Points on a hilly landscape, in no order, each with its height.
From any point a ball rolls to the lowest of the 5 points nearest to it. It stops when none of these is lower. Distance is the straight distance between rows; heights are no part of it.
J_927 (h 6.52): [150 180 106 107 121 116 134 147 133]
J_554 (h 1.87): [118  71 135 153 130 145 116 117 119]
J_798 (h 1.99): [113  81 133 143 169 152 104 141 129]
J_850 (h 3.45): [148 153 102 119 128  90 136 128 116]
J_694 (h 1.54): [110  60 135 131 231 135  82 116 133]
J_742 (h 2.15): [154 170 110 122 101  43 156  65  91]
J_806 (h 2.70): [123  91 120 137 153  68 136  98  96]
J_357 (h 4.27): [111  59 141 137 206 159  76 134 137]
J_960 (h 3.55): [136 136  99  98 164  76 129 150 111]
J_859 (h 5.54): [118  90 129 113 210 118  92 143 134]
J_891 (h 6.86): [131 158 119 117 118 143 139 155 139]
J_689 (h 2.03): [139 127 113 126 117  60 155  85  90]
J_413 (h 7.61): [126 116 122 104 211 117 104 159 144]
J_377 (h 8.00): [127 130 114  91 201 120 103 166 142]
J_238 (h 3.44): [117  85 130 143 143 193  98 141 144]
J_55 (h 7.45): [133 160 148 134  83 177 144 139 150]
J_585 (h 1.07): [144 151 102 120 111  54 146 104 110]
J_589 (h 5.22): [133 129 117 122 131 111 138 136 125]
J_440 (h 4.88): [112  92 141 144 137 232  82 156 168]
J_906 (h 3.74): [159 195 121 118  88  77 157  94 117]
J_917 (h 2.90): [118  59 123 149 149  96 116 100 102]
J_473 (h 3.34): [118 116 137 142 106 199 116 151 139]
J_664 (h 6.76): [141 190 121 119  86 110 146 122 130]
J_875 (h 6.27): [123 110 124 112 180 143 109 164 143]
J_640 (h 4.14): [113  67 124 122 193  92 110 121 116]
J_352 (h 1.78): [117 135 159 147  72 127 148  88 121]
J_772 (h 4.84): [108  85 141 132 174 205  80 151 157]
J_198 (h 4.81): [131 160 116  91 174 161 112 196 158]
J_414 (h 3.29): [117 148 126 111 129 187 119 182 157]
J_61 (h 6.49): [142 172  98  91 161 111 121 162 135]
J_374 (h 5.02): [136 177 114  97 126 154 127 178 148]
J_518 (h 8.06): [161 229 149 113  54 131 151 111 129]
J_548 (h 4.19): [129 171 119 100 132 179 126 197 160]
J_970 (h 5.78): [127 138 124 106 160 138 114 170 138]
J_572 (h 4.67): [119  99 118 124 160 124 116 142 130]
J_894 (h 6.10): [129 143 124 128 120 128 134 140 120]
J_410 (h 3.19): [121  81 140 173 105  78 142  57  93]
J_92 (h 7.28): [131 172 158 139  57 161 156 123 145]
J_581 (h 7.82): [131 130 103  86 223  74 110 145 124]
J_144 (h 2.26): [152 151  85 100 149  44 136 110 101]
J_184 (h 2.74): [129 109 139 151 100  77 155  72  98]
J_953 (h 5.77): [135 183 129 122  89 168 137 169 152]
J_644 (h 6.47): [132 107 113 111 195 102 112 143 124]
J_811 (h 3.08): [113  90 141 162  96 148 131 110 121]
J_288 (h 1.43): [133 113 102 116 159  67 134 126 111]
J_595 (h 3.30): [124 130 134 108 146 173 112 164 150]
J_81 (h 3.09): [120 109 150 156  84 103 148  70 101]
J_304 (h 3.06): [141 147 116 128 113  91 146 120 116]
J_659 (h 4.76): [150 177 125 129  89  93 152 101 114]
J_480 (h 3.87): [114 107 166 174  70 146 140  73 121]
J_700 (h 1.50): [134 173 150 128  68 129 160 110 127]
J_362 (h 2.84): [141 146 133 135  92  76 150  73 104]
J_15 (h 4.10): [114 100 133 142 120 167 118 140 134]
J_257 (h 4.72): [115 103 163 171  68 179 135  96 136]
J_77 (h 6.38): [143 205 145 123  66 129 152 121 132]
J_600 (h 3.18): [120  93 133 151 114  98 145  99 110]
J_132 (h 5.16): [110  98 153 160  87 202 116 127 141]
J_973 (h 3.15): [129 101 129 150 108 118 140 102 114]
J_30 (h 4.15): [123 127 138 144  93 120 150 110 122]
J_245 (h 0.71): [119 112 136 125 131 194 109 165 151]
J_33 (h 6.95): [125 134 135 134  97 158 143 136 140]
J_165 (h 4.77): [115 106 139 155  92 172 134 125 142]

Write out the way that a ball takes from each point below.
J_132: J_811, J_554
J_257: J_352, J_700
J_480: J_352, J_700
J_377: J_859, J_694

Where does a ball stop that starts at each point below?
J_589: J_585
J_953: J_245
J_165: J_554
J_572: J_554
J_581: J_288
J_927: J_585
